A landscape with many valleys, sampled at points; each row gives a point and its height.
A ball rolls from a point to the lowest of its 2 nearest points, and stops where none of them is lower. Distance is the straight distance between rows; heights are no part of it.
j515: [ -1.4   8.0  26.5 -25.8  16.2   9.5 -12.3 -25.2  -5.2   9.1   2.7  -5.7
  -6.6  -5.1  -2.8  -6.8   1.3  -4.0   0.3 -24.6   0.1 -16.9 -46.7  10.9
  -8.1  16.5   1.7  10.0  -3.1  -9.7   8.6 -16.2]  (h 63.9)
j143: [ 18.6 -10.2  -0.1  20.4  -7.0   0.2  -6.8  19.1  -4.3 -33.8  15.0   8.5
  19.5 -21.5   4.5  10.9  21.1   2.5 -28.7  -0.4 -12.3  11.4 -19.0   8.1
 -10.4  11.8  44.5 -24.8   3.0  -3.1  -7.6   5.9]  (h 24.0)
j415: [  6.6 -11.1 -31.6   1.6  25.6 -10.8 -10.4   1.1  -2.2 -31.7  15.4  -9.1
 -20.6   5.1   9.1  18.8 -15.2  27.8  -2.3 -11.2  20.5  14.6   0.7   3.8
 -18.9  29.3 -14.4  14.4 -18.3 -16.1  -0.9  16.7]  (h 33.0)
j75: [  5.2  28.6  15.7  10.5   0.3  11.6  -4.8 -42.0  18.4   7.2 -52.5 -27.0
 -24.1  19.4  51.4  16.4  -0.6  -0.1  20.3  -3.4 -38.8  -2.8  10.4 -25.8
  25.3 -35.3 -30.5 -37.9  -2.6  30.6   9.2 -32.1]  (h 52.6)
j309: [ 11.7 -15.9 -10.2  20.3 -24.9  22.2 -11.3   6.1 -15.2 -64.4  49.5   9.8
  17.9 -15.9   1.6  26.0  24.4   4.1 -13.2   5.1   7.9   5.0  -2.6   4.5
  12.7  16.8  62.8 -32.9 -11.3  12.6 -12.8  -9.9]  (h 28.7)
j854: [ -3.7  14.0  26.5   0.5 -14.3  27.6 -25.6 -18.3 -16.1  -2.0 -12.7  20.8
  -2.9 -11.4 -13.7 -14.2 -15.7 -20.5   0.1  10.9   2.9 -14.0 -28.4  35.4
  15.9  -3.4  22.5  -3.3 -30.8  27.7  -6.4 -18.5]  (h 68.5)
j42: [-16.7 -32.2 -10.2 -14.4  11.2 -13.1   4.8 -10.7   8.6  23.2   4.8 -18.9
  30.8  16.0 -27.4 -28.3  23.3  25.6  24.8  29.0  30.9  17.3  -6.9 -39.7
 -19.9  25.0  -2.7  32.1   9.4 -28.9  31.4  29.5]  (h 54.5)
j55: [-14.0 -15.9  16.0  -0.2  25.8   9.8  -1.4 -18.2 -17.2  27.2  -6.4  -3.9
  -5.5   5.8  -3.4   3.3  -1.2   8.5  12.1 -44.9  -7.4  -2.9 -10.8 -26.4
 -18.0  20.1  -7.0  15.2  -5.9  -4.9   7.6  -8.3]  (h 61.3)
j861: [ -7.8   0.0   9.1  14.5   9.6 -10.2   7.9   1.3   7.5  18.6  24.3   4.9
  34.9 -11.6 -14.7  -2.5  28.9   0.1 -25.3 -13.5 -15.4 -12.9 -10.3 -23.6
 -21.2  39.7   7.9   1.8  34.7 -46.9   7.1  -7.2]  (h 45.8)
j658: [ -7.0  -6.1 -41.1  -7.0  19.8 -14.4  -6.4 -13.3  -0.6 -18.3  56.6  -8.6
  18.5  -8.2 -25.5  20.6  26.9  17.1  11.0   8.7  25.5  12.0   7.4 -40.4
 -27.1  49.3   2.7  28.6  -0.8 -50.6  -3.2  11.4]  (h 53.7)
j289: [-19.9  24.5 -29.3  -8.0  -0.5 -18.7   4.2 -11.6   5.4 -39.3  59.7 -11.7
  32.0  -7.2 -38.7  12.6  48.1  12.0  12.0  56.2  22.5   5.9 -19.7  -3.6
   6.1  35.4  34.5  14.8  23.5 -29.5  -4.1  24.0]  (h 61.8)
j796: [ -9.7  10.0   5.2 -24.1  11.4  16.4 -15.1 -35.0 -25.0 -20.5  43.2   1.2
  -5.5  -4.9 -13.7  -2.5   9.3  11.7  13.8 -24.2  14.6 -28.0 -23.2  -0.7
   0.0  36.3   6.6  25.9  -6.4 -12.4   9.8  -7.5]  (h 65.6)
j284: [ -1.8  35.8  23.3   8.8   6.3   4.0   4.6 -23.6  34.4  39.7 -62.3 -18.1
   3.4  20.0  24.8  -5.6 -21.4  17.8  30.7   8.4 -25.6  -2.1 -18.7 -20.1
  26.3 -28.4 -29.0 -22.9  14.6  28.0  11.6 -30.3]  (h 57.9)
j953: [ -2.7  21.9   6.0  12.7  -8.8 -18.8   9.0  22.0  27.1  35.1 -66.8   3.5
  12.3 -11.1   8.4 -27.8 -31.0 -11.3  24.0  46.8 -10.8  11.2  18.9  24.0
  18.2 -61.4 -26.9  -0.7  -3.3   0.8 -11.2  11.2]  (h 38.3)
j759: [-11.2  15.9 -20.9  26.6  -6.4  11.6 -20.5 -18.4  -1.9 -46.7  42.9   6.0
   4.2  37.1 -35.5  16.0  -8.8  38.4  24.8  29.4  32.7   1.9   6.5 -11.4
  25.8   9.9  11.2  24.3 -25.9  -1.2   9.5 -16.5]  (h 30.2)
j299: [ 19.2  18.9 -29.3 -27.6  15.0 -27.4  -9.8  14.4   5.4 -24.2  44.7 -21.2
   2.3 -31.8   6.1  19.9  13.2  -0.3 -13.2   5.7   4.7 -14.2  -9.6   4.7
 -29.8  32.2  -0.2  14.6  32.9 -27.7 -12.6  21.3]  (h 57.8)
j345: [-21.3  28.8  -5.4   4.7 -12.8  -9.3 -10.2  -5.3  11.1 -23.7  35.5  -4.9
  43.8  -7.2 -53.2  -9.2  25.5   3.8  14.4  56.3  22.4   9.3 -19.4  17.0
  14.1  -5.9  40.1  20.9   9.4 -30.7  -9.0   3.1]  (h 63.8)
j136: [ -2.4   4.1   9.7  16.8  10.8 -13.0  16.2  11.5  36.5  23.1  -2.1   8.6
  46.3   2.7 -24.3 -21.6  20.6   5.2 -24.9  13.4 -12.1  -1.2 -30.2   7.1
  -5.5  16.6  17.7  -4.6  40.5 -32.7  12.0  -9.2]  (h 40.6)
j53: [  9.1  11.7 -24.9 -31.6  13.8 -32.6   1.3  22.7  17.1 -17.3  15.8 -34.4
  -3.5  -5.9   2.1   2.0  20.4  -1.5 -13.4  27.8  10.5  17.5 -22.5  24.4
 -19.6   1.0  11.4   5.3  37.0  -9.7  -9.6  40.6]  (h 56.1)
j39: [ 22.1  -6.3  12.6  -1.5  -2.9 -13.5 -10.1 -14.6   4.6 -17.7 -45.3 -22.7
 -35.9   7.3  26.6  -6.7 -16.2  -3.1  -6.7  12.0 -12.3  10.3 -19.0  19.4
  -6.8 -21.0 -17.5  -3.3 -31.3  14.9  -4.8   1.9]  (h 28.2)
j71: [  4.7  22.3 -17.3  -9.6  -4.2 -19.2  -5.5  -0.3   1.3 -34.4  50.5 -10.6
  25.7 -31.6  -8.6   5.8  36.7  -5.1 -18.1  26.4  12.3 -23.3 -28.3   2.2
  -4.1  43.0  34.7   1.1  29.2 -27.1  -3.9  18.7]  (h 59.7)
j662: [ 31.1  18.1  24.9  -9.9 -40.3  24.3  -6.6   4.1  14.9   9.1  -4.9  33.6
  -3.6  -3.8  -2.1 -28.2  -0.5 -55.1 -39.1   6.2 -27.4 -15.5 -24.1  10.3
  22.8 -17.3   9.7 -31.7 -18.3  34.3  -1.3 -26.4]  (h 24.1)
j468: [ 27.5  32.4   7.7 -19.2   1.9  17.7  -8.1 -38.3  30.4  10.9 -24.1 -10.8
 -26.0   5.2  44.5  24.5  14.7 -18.0  -0.2  -9.7 -40.4  -3.9  -1.0 -10.3
   8.4 -34.6 -30.2 -34.0   3.9   9.7   4.6 -45.4]  (h 56.2)
j845: [-17.1 -18.4  -2.3   1.1  18.1  -8.9  -1.0 -13.0  -8.0  13.2  -6.1 -16.7
   5.0  16.2  -9.8 -16.3  -5.2  25.9  16.0 -13.0  14.5  10.4 -11.2 -41.2
 -19.4  25.0 -16.0  35.0 -11.9 -10.1  18.9  21.9]  (h 58.1)
j941: [ -8.6  -5.3 -38.5  -1.0  20.2 -13.6  -5.0   4.6   5.0 -43.0  18.8 -13.6
  -5.7  17.0 -16.0   4.3  -4.5  28.8   7.3  27.7  38.6  33.0  -4.4  14.6
   1.4  14.0   0.1  20.1 -18.4 -15.0   3.5  36.1]  (h 37.4)
j257: [ -3.0 -29.1  -0.7  16.6  19.8   5.2  13.2  -5.1 -15.0  -4.9 -31.7   0.0
 -46.9  18.9  41.1  33.0 -26.6   8.1   3.8 -29.5 -19.4  -4.6  33.5  -6.9
   6.6   2.5 -30.1 -20.9 -20.1  25.7  -1.9  -3.3]  (h 52.4)
j600: [ 25.8 -23.2   1.4  -7.7 -13.2  16.6  10.2 -15.9 -15.1  -3.3 -14.3  -5.8
 -46.7   4.7  45.0  36.4  10.8 -44.2 -21.0 -25.4 -38.0  -4.8  44.9  -4.5
   3.1 -35.8 -20.1 -35.4 -10.4  36.4  -9.3 -21.8]  (h 34.2)
j209: [-16.0  -2.6 -29.9  15.7  -0.9   8.7 -14.4 -28.6   3.9 -30.6  33.2  -6.6
   9.8  50.1 -35.4   0.3  -6.4  40.3  33.6  25.3  42.5   7.1  -0.1 -51.2
  16.9  22.5  -6.7  36.6 -27.4  -3.5  25.1   0.3]  (h 36.9)
j273: [ 44.1  12.9   2.6 -34.4 -11.9   7.6  11.7   6.2 -14.0 -34.2  37.5  31.0
 -14.2 -40.2  19.3  12.9  27.6 -30.2 -24.1 -32.0 -45.0 -18.6  -5.3  -0.5
 -10.1   2.7  11.6 -32.6   2.7  -0.7 -20.5   3.1]  (h 46.3)
j337: [ 22.9 -13.0   8.1 -32.6 -27.5  22.2  13.4   0.8 -30.3 -45.3  55.4  41.9
  -8.5 -40.4  13.3   3.1  32.6 -36.0 -15.7 -37.7 -10.7 -27.7  -0.8   4.6
   3.2  19.4  29.0 -32.5   0.7  10.6 -12.4   5.4]  (h 48.0)
j223: [ 26.0 -10.9 -17.6  -5.3   7.4 -14.2 -13.5  18.9  -8.0   3.7   4.1 -15.3
 -30.2  -7.7  26.1  26.8 -23.6   6.1  -6.3 -40.1  -2.6  -3.2  39.8 -10.4
 -38.5   5.8 -29.2  17.8  10.6 -13.4 -21.1 -22.7]  (h 43.3)
j358: [ 37.0   7.2  -8.1   4.1   5.8 -16.7  -7.6  21.9  11.6   6.8   0.4 -21.1
  -9.8  -6.3  29.2  20.9   1.2   7.6 -19.8 -27.5 -16.9  -7.4  22.6 -16.6
 -31.5 -10.4 -16.5   4.1  29.8 -22.7   0.4 -12.8]  (h 39.3)
j613: [-10.8  14.4   9.7  30.6 -12.9 -12.1  13.3  34.4  12.5  35.5 -49.8  16.1
  46.5 -16.1 -11.8 -48.2 -28.8  -9.0  11.3  28.3   3.3  -0.6  10.4   9.4
  15.2 -34.7  -2.9  21.3   0.9 -11.5  -5.8  16.5]  (h 43.2)
j396: [ -4.3   0.1  19.0  26.2   4.0   3.8  12.2 -11.0  -4.2   4.0 -56.1 -13.2
 -33.3  21.5  39.0  10.3 -29.4  15.9  10.8  -5.8 -38.9  -8.4  13.9 -17.4
  20.0 -17.0 -28.2 -24.3 -15.1  42.2   3.4  -2.0]  (h 46.7)
j672: [ 24.9  -3.2  19.7 -27.5 -28.3  31.9  12.7 -10.2  -3.8   5.0  13.5  36.0
 -23.4  -4.7  18.9   2.9  21.3 -53.9 -33.1 -15.3 -36.2 -15.9  -5.4  16.6
  19.6 -11.5   2.2 -46.3  -6.6  49.9   3.2 -14.8]  (h 15.9)
j955: [-11.1  10.4  19.2  33.5 -16.3  -9.9  -8.9  17.5  -0.2  10.2 -28.1  -1.6
  30.6  -2.5 -19.4 -43.8 -16.9  -1.1  -3.4  22.5  23.1  -7.6  -8.7   0.5
  13.5 -11.3  16.8  24.3  -0.7  -5.9   7.9  13.6]  (h 47.3)
j942: [ 26.4 -10.0 -28.6   3.3  13.9  -7.5  -8.7  15.9  -3.4 -55.8  12.4  -1.7
 -14.8 -15.4  16.2  25.9  -2.4  10.2 -27.4  -3.4 -13.7  16.9  -7.5  10.5
 -10.8  11.6  18.1 -16.6 -20.6  -1.8 -12.6  22.6]  (h 28.1)
j802: [-10.7 -25.3  21.7  -7.1  -7.3  25.6   2.0 -17.1 -30.2  -1.2  24.3   3.0
  -0.9  -6.9   0.6  10.1  22.9 -38.4 -19.1 -48.0  18.4 -30.0   2.6   0.7
   1.9   8.8  32.7  -8.7   6.8  10.8   4.5 -15.3]  (h 34.4)
j359: [ 14.7  10.6  10.1 -29.1  11.1  17.1   5.9  -6.2  -7.3  19.8  13.6  20.9
 -26.7 -25.0  18.9  39.1  13.9 -32.9  -3.5 -48.1 -39.6 -17.0  27.0   5.6
 -14.8 -18.5  -6.9 -19.4  12.5  -3.1 -24.6 -39.3]  (h 41.2)
j413: [-11.0  17.4  -5.9  -8.8  17.0  -3.5  -3.5 -22.6   3.7  39.0 -13.1 -26.6
 -22.7  13.9  21.8  15.5 -18.5  28.0  26.7 -33.0 -32.1   7.4   5.9 -38.9
 -17.4  -6.1 -63.3   3.0  13.1   6.6   6.0 -14.6]  (h 65.1)
j862: [-34.4  -6.8  24.9  40.5  -9.6  17.6   3.9   0.4 -29.7   5.9 -15.5  14.2
  13.4  11.1 -12.9 -19.2 -15.3   8.7  -4.5 -22.4  -1.6  -5.7 -11.8 -18.7
  20.5   9.5  21.6  -1.7 -10.7  32.8   4.4   6.1]  (h 46.9)
j447: [-14.8  -0.5   3.2 -12.5   2.8 -24.4  32.0   7.4  18.8  57.7 -44.3 -10.3
  15.5  23.9   4.3 -37.4 -27.0  44.3  46.6  33.9  -4.4  21.3  -2.6 -18.1
   1.0 -10.2 -45.2  11.7   9.5  23.4  23.4  33.7]  (h 32.0)
j333: [-13.6 -11.7 -12.7   0.9  14.9 -16.9   2.3  -8.7   7.8   9.4  31.5 -13.1
  34.1  -7.3 -28.4  -2.3  36.6  12.4  -3.3  20.6  12.4   7.8  -8.4 -27.0
 -25.3  42.4   9.5  20.3  22.2 -49.6  13.6  14.0]  (h 50.4)
j184: [  3.5  25.2  -8.3 -18.1  19.9 -17.0  13.1  -0.9  42.6  32.4  -9.8 -17.2
   5.4   9.6   8.7   9.1  20.2  27.5  10.0  11.8 -26.1  25.1 -12.3   6.6
 -13.9 -25.5 -36.3 -13.5  42.8 -19.6  18.7  -3.2]  (h 63.7)
j232: [ 20.4 -44.5  20.7   4.5 -13.2  19.4   8.5  -6.1 -18.8   0.3 -29.1  -3.7
 -27.2  11.3  34.4  11.2   8.3 -37.4 -23.6 -25.4  -6.8  -9.5  17.6   9.4
   4.3 -17.9   8.8 -26.1 -19.4  41.8   3.1  -8.6]  (h 40.4)
j584: [ 27.5  31.3  18.6   6.6 -27.7   6.9  -9.6   1.9  26.7  10.4 -30.4   5.6
  -3.5  12.1  13.2 -21.3 -10.4 -27.7 -36.3   9.1 -24.2 -13.4 -21.4  -2.0
  19.6 -36.5  -4.1 -18.8   0.8  22.0   9.3 -16.9]  (h 29.6)
j436: [-40.1 -24.1  14.8  25.5 -10.1  24.6   7.8 -12.3 -36.3  -6.9  28.8  11.1
  10.8  13.5 -12.4   5.0  13.5  -6.0  -8.0 -44.7  17.0 -18.0   6.5 -33.4
  12.0  27.9  27.6  -1.0   0.6  11.6  10.0  -0.8]  (h 42.8)
j684: [-10.4 -27.6 -24.4  12.2  26.5  15.0  -7.2 -10.4 -22.6 -19.5   8.8   2.5
 -26.9  21.9  10.5  17.7 -28.0  13.9   2.8 -45.9  24.6  -2.3  21.5 -14.4
  -0.5  36.8 -18.5  13.9 -30.9   5.1   1.4  -1.6]  (h 40.5)
j177: [ 10.0 -38.0  23.0  26.1 -19.7  16.9  11.5  12.4 -15.6 -10.0 -28.8  25.7
 -20.4   1.0  22.7   8.2  -2.4  -9.6 -21.5  -4.2 -22.8   5.4  18.0  16.6
  14.9 -12.2  18.5 -43.7 -22.2  33.7   3.0  -4.7]  (h 44.2)
j481: [ -8.5   7.5 -12.5  -7.4  12.0 -38.1  12.5  19.6  14.6  -4.1   8.3 -26.3
  -9.9  15.0  -3.6  -8.8  16.5   7.2 -17.9   9.1   8.9  18.0   1.4  -7.0
 -18.8  -1.5 -14.6  19.8  29.0 -24.3   5.5  46.8]  (h 54.1)
j636: [  6.7 -19.8 -15.7  18.6  -3.7  25.0  -7.4  -8.7 -23.1 -67.8  42.4  11.5
  -6.8  11.8  -0.3  39.4  11.2  14.8   4.9  -9.6  24.2   0.9  11.2   5.2
  18.9  11.8  39.8 -13.7 -28.6   5.3  -5.5 -19.0]  (h 32.9)
j172: [-18.6 -17.4  -9.2  11.7   8.6   2.1  14.6  16.8 -27.0  22.2   8.0  27.0
 -17.1   2.5 -10.0  24.8 -18.1  -6.0  -2.2 -63.0 -14.4   2.0  59.8 -47.7
 -19.3  15.1 -14.0  13.3  -6.5 -13.2 -21.9 -10.7]  (h 53.1)
j278: [-17.5 -26.4  -6.0 -21.9  -2.0  14.1  17.5  -6.4 -32.0  15.1  17.0   7.8
 -25.5 -11.1  11.7  42.3  -6.5 -61.2 -15.4 -57.1   2.4 -25.4  50.2   4.4
  -8.3 -28.0 -14.0  -6.2   2.7  33.6 -17.7   2.9]  (h 42.9)
j806: [-22.1   1.4  -5.6 -28.8  13.2 -15.4  16.7  22.1  35.6  49.2  -6.8  -8.7
  23.9  12.9 -40.0 -30.2  12.8   5.3   9.3  44.6   9.2  30.7 -14.4  35.5
  -3.5  -5.5  -1.4   6.7  48.6 -18.6   4.8  13.1]  (h 18.4)
j446: [-13.9  -9.8 -16.9  12.1  10.3   3.4  -1.8  -6.8 -19.3 -28.3  55.8  18.9
   8.0 -10.0 -15.7  22.9  18.7   8.2   0.1 -28.9  13.1   3.4  14.8 -34.3
 -14.6  46.3  14.8  12.0 -14.8 -36.5  -7.0  -3.7]  (h 50.5)
j531: [ -0.8 -30.9 -33.0  11.2  24.6   2.6  -3.0  13.0 -19.9   8.5  13.7  19.0
 -11.2   6.8  -7.2  20.4 -26.6   9.4  14.4 -47.6  21.5   9.0  55.3 -40.3
 -20.8  41.2 -17.5  24.8 -24.3 -23.5 -13.0  -8.9]  (h 47.9)
j159: [ 27.2 -10.2   0.6 -33.8 -26.4  27.7  22.5 -12.8  -3.9  12.0  23.5  18.5
 -22.3  -9.9  31.0  29.7  34.6 -71.7 -32.1 -30.9 -37.7  -8.8  32.1   1.4
   7.4 -37.0 -11.9 -50.2   4.3  42.4   1.1 -17.7]  (h 25.5)
j417: [ -5.3   9.0   9.2  21.4  -8.5 -26.5   0.9  17.7   6.1  -1.7 -22.2 -13.1
   1.0  16.0   1.0 -26.4  -8.2  13.0 -21.0  15.0   6.9  -1.6  -9.6  -6.4
  -0.4 -10.3  -2.0  18.5   9.9  -2.6  16.8  33.0]  (h 50.8)
j119: [ -6.6  -9.9  -9.6 -10.6   9.0  15.9   4.2  -2.3 -34.4 -25.8  54.9  29.5
  -6.2 -26.5 -10.8  34.3  14.1 -11.8   0.4 -49.1   6.8 -11.1  27.3  -7.1
 -11.7  32.3  17.8   0.1  -8.4 -21.2 -25.2 -12.1]  (h 47.5)
j433: [ -1.9 -11.1  30.6  -3.8  -2.7  20.9  20.5  -7.8  -8.8  29.5  -5.0   2.0
  -3.4   4.4  13.5   9.7  16.1 -49.8 -24.5 -65.9 -14.0 -25.5  -0.3 -19.4
   8.3 -22.0  11.9 -23.8  19.6  17.6  -0.4 -25.5]  (h 22.8)
j490: [-21.3 -10.9  -8.6 -14.1  -5.1 -14.0  13.4  37.9   5.9  47.1 -28.6 -10.6
  35.5  -8.9 -21.8 -41.1  -8.8   1.0  60.3  49.5  51.8  29.1  27.8  34.3
  10.0 -28.2  -1.5  31.0   5.1 -19.0 -12.2  19.4]  (h 33.3)
j180: [ 16.2   2.4   6.7 -17.6  13.2  10.4   1.6   1.6 -15.0 -10.2  25.3  19.4
 -18.3 -27.2  11.9  27.8  13.2 -14.5 -15.1 -39.8 -26.9 -10.3   3.0   5.3
 -23.0   8.3   7.9 -11.4   0.0 -13.8 -19.6 -11.7]  (h 44.3)
j385: [ 28.4  19.1  10.5 -23.7 -10.6   0.7  -1.4  -0.8   9.8 -22.9  40.6  17.6
  28.7 -36.2  -6.5 -10.2  32.4 -21.8 -25.9   5.6  -5.2 -42.3 -39.9  14.0
   4.1  33.3  36.7 -19.5  27.7 -18.9  -2.5 -10.1]  (h 61.4)
j921: [-14.3 -14.3  -5.8  22.7   5.8  -8.6   9.0   5.9 -11.0   1.4 -37.0   7.3
  13.2  11.7  -1.8 -27.9 -40.6  50.5  40.6  29.4  25.1  14.6  14.8  -2.5
  17.5  10.5  -6.2  25.7 -43.4  13.4  13.8  24.4]  (h 20.6)
j797: [-34.6 -13.8 -17.7 -11.8  -6.7  -9.9   2.7   8.8   0.3  23.6  -7.9  -9.2
  25.4  15.3 -44.1 -38.9  -0.8  22.4  56.0  58.5  52.9  33.9  15.4   5.5
   8.1 -10.6   0.5  41.9  -5.9  -9.3   5.7  24.3]  (h 39.8)
j479: [ 37.2  10.3  10.5  12.2 -10.1  -5.2  -2.3  12.8  16.4  -2.4 -16.2  -7.7
 -11.1   6.4  32.1   1.2  11.9  -3.8 -35.5 -10.2 -29.8  -2.7  -1.5  -9.1
  -2.3 -29.2  -1.8 -19.2  14.5  -3.2  12.7  -6.4]  (h 34.8)
j282: [-20.0   4.4  20.8  37.4   1.9  -0.5  10.4   3.3 -13.8  10.7 -54.9   1.4
  -9.4  12.9   5.4 -15.4 -37.5  18.1   5.2  -3.8 -25.9  -2.0  -2.4 -16.9
  24.9  -8.3  -8.6  -4.6 -21.7  40.3  -3.6  13.3]  (h 40.7)
j258: [-20.3  18.5   9.6  -7.6  -2.1 -25.6  26.4  15.2  27.6  60.8 -65.2  -7.9
  18.5   7.6   1.6 -37.6 -31.7  14.9  51.0  42.3  -1.3  17.3   4.4  10.5
  17.0 -37.4 -39.0   7.2  10.7  13.3  -2.4  16.6]  (h 41.8)
j443: [ 12.5  24.4  14.7  -4.0   9.6   5.8   0.8   5.6  39.3  21.3  -7.4  20.1
  24.5  -5.8 -12.5  -9.0   4.6  -0.4 -26.2  16.2 -24.7  -6.2 -39.8  31.7
  -1.7  -0.4  10.4 -19.2  28.8 -10.6   3.9 -19.6]  (h 36.3)
j307: [-20.2   7.0  -7.1 -13.8   6.2  -9.2  -1.1  31.7  25.3  39.1 -20.0  -7.4
  30.4  -9.8 -36.4 -32.3  -2.7  -9.1  23.4  50.6  33.7  22.8  -5.5  47.4
   3.8 -23.1   5.8  16.4  22.0 -19.7  -9.4   7.3]  (h 26.4)
j196: [-18.9 -11.0  -6.7 -15.8   8.1 -15.9  14.4  18.0  21.7  51.6 -20.7  -3.1
  18.1  17.7 -18.5 -31.4  -7.2  38.7  28.4  41.4   7.8  29.3  -5.8  11.5
 -11.9   3.0 -27.7  10.2  24.2  -1.1  26.9  28.7]  (h 18.5)
j242: [ 24.8   1.0  12.8  14.2 -17.6 -16.1  -8.1  13.9  15.0   4.9 -60.3  -7.2
  -9.8  -8.6  16.0 -20.1 -31.7  -7.7   1.1  46.1  -8.7   9.6   2.2  27.4
   9.5 -41.9 -10.4  -5.7 -27.0  10.9  -7.0   6.2]  (h 33.7)
j141: [  2.7  11.4  17.1 -15.1 -14.2  31.2 -19.9 -30.2 -25.3 -35.6  30.5  15.8
  -3.8  -3.7 -13.3  -1.6  10.1  -3.6   9.1   0.3  16.1 -30.4 -20.9  24.4
  19.8   8.7  31.8   4.5 -22.0  18.9   4.8 -23.8]  (h 67.2)
j911: [-23.4  -5.5   4.7  21.1   6.8   4.2 -17.5  -7.8 -14.8  -5.0 -42.0  -7.3
 -18.8   9.7  -2.1 -12.3 -51.4  24.8  22.4  19.2  10.3   5.2  -9.2   9.8
  15.5   6.3 -17.6  11.4 -44.3  32.4  -5.1  11.9]  (h 32.3)
j224: [-16.3   0.0  -2.1  47.7 -30.4  12.3 -21.5  15.6 -17.8 -37.1   5.5  21.2
  14.9  -4.4 -20.6 -11.3 -20.1  15.8  -7.4  24.4  19.4   4.4   9.2  11.6
  24.1  -5.9  30.3   0.9 -33.2   1.0  -1.4   2.1]  (h 12.4)
j81: [-12.2  19.3 -24.3  34.4 -16.3  -0.8 -26.9   9.7  -2.0 -36.6  20.4  -3.1
  20.0   8.7 -36.0   0.7 -14.0  26.8  25.8  55.8  40.1  10.5  17.4   8.9
  24.1 -16.7  15.7  30.2 -23.9  -9.6  -3.1   1.4]  (h 22.4)
j233: [ 19.5  -6.9  -1.0 -17.0  -4.8 -15.0 -24.1 -11.4   4.3 -25.6 -13.2 -30.5
 -23.9   1.5  20.4 -10.6 -16.2  10.0  -2.0  16.6  19.1   9.2 -28.6  42.1
 -19.4  -6.6 -15.5  11.9 -15.9   6.9  -4.0   9.5]  (h 22.1)
j933: [ 25.4   8.4  20.0 -24.2  -4.5  12.3   4.8  -1.4  15.4  13.1  23.5  16.5
   7.7 -15.7   5.7   0.4  23.3 -39.7 -41.4 -32.1 -15.6 -46.3 -21.6  -0.5
   4.5  14.5  16.1 -21.0  32.9 -16.2   4.6 -36.2]  (h 63.1)
j63: [-10.8   0.3  12.3 -20.9   7.5  12.6   9.6 -10.5 -23.9  31.7   5.2   0.5
 -28.3  -8.9   8.4  29.7  -3.6 -42.1  -5.2 -69.6 -18.7 -22.2  31.8 -14.7
 -11.2 -16.8 -16.0   2.9  10.1  14.5 -23.0 -24.9]  (h 35.1)
j999: [  2.2  -9.1   0.0 -15.6  -6.4 -21.4 -18.9  -4.0   6.7   5.7  -6.1 -45.2
   4.5  10.5  -1.6 -24.4 -11.3  22.8  16.4  18.9  47.9   6.9 -29.4  28.8
 -15.5   1.8 -12.3  25.1   7.6  -5.3  15.3   7.1]  (h 30.0)
j329: [ -2.4  27.8  11.6  -2.9  12.3  -3.7  -1.7 -10.7  25.0  39.6 -25.1 -14.7
  -8.7  15.3  15.4  -2.3 -10.1  24.6   9.7   3.0 -28.0   5.0 -20.5   0.2
  -3.2 -16.3 -40.1  -9.8  22.3   5.6  23.8 -11.1]  (h 61.5)
j269: [-31.2  -5.2 -18.2  -1.3  13.0 -16.4   5.7  11.3   5.8  -9.5  -2.9  -1.1
   7.6  14.6 -39.1 -17.5   7.9  20.8  19.9  45.9  31.3  42.1   3.7  16.2
   2.7  -4.3   9.3  25.3  -9.3 -13.4   3.9  42.5]  (h 41.0)
j520: [  7.2  -3.8   7.9  37.2 -31.5   2.1 -10.4  28.1  -3.7 -27.7  -5.1  22.9
  16.4 -17.6  -6.6 -14.3  -8.5   3.9 -29.5  25.5  -7.4  11.2  -5.6  19.4
   7.1 -10.3  37.0 -21.5 -14.7   3.9  -8.6   8.4]  (h 19.2)
j240: [ 15.6 -21.0  -5.8  -1.0  10.8  -4.2  -2.8  -3.3 -13.0   5.1 -24.8 -18.8
 -47.2   6.5  47.2  33.3 -26.4   1.3   8.2 -43.6 -14.3  -4.2  38.9  -3.3
 -23.1  -7.5 -40.6   4.1  -3.8   8.3 -16.8 -24.4]  (h 47.8)
j46: [  2.1  32.0   3.7 -11.1   2.4  -4.6 -16.8  15.0  28.8  20.4 -11.9  14.2
  16.7 -19.3 -25.4 -20.7 -12.2 -18.0  -7.1  45.3   3.3   5.9 -33.5  49.6
   3.7 -22.0   4.5   2.4   8.9 -11.1 -10.1  -0.8]  (h 32.2)

Call two points neighbours if one is among the 2 nearest of the other. Go from one point of each pair to the other, from neighbour to neighbour, staying as low as possible. Name the highest point that can't be avoided.
j415 and j233 | j258
j806 and j224 | j269
j806 and j672 | j177

For each start below, name the point where the ball stops.
j240 | j672
j299 | j233
j42 | j806
j658 | j806
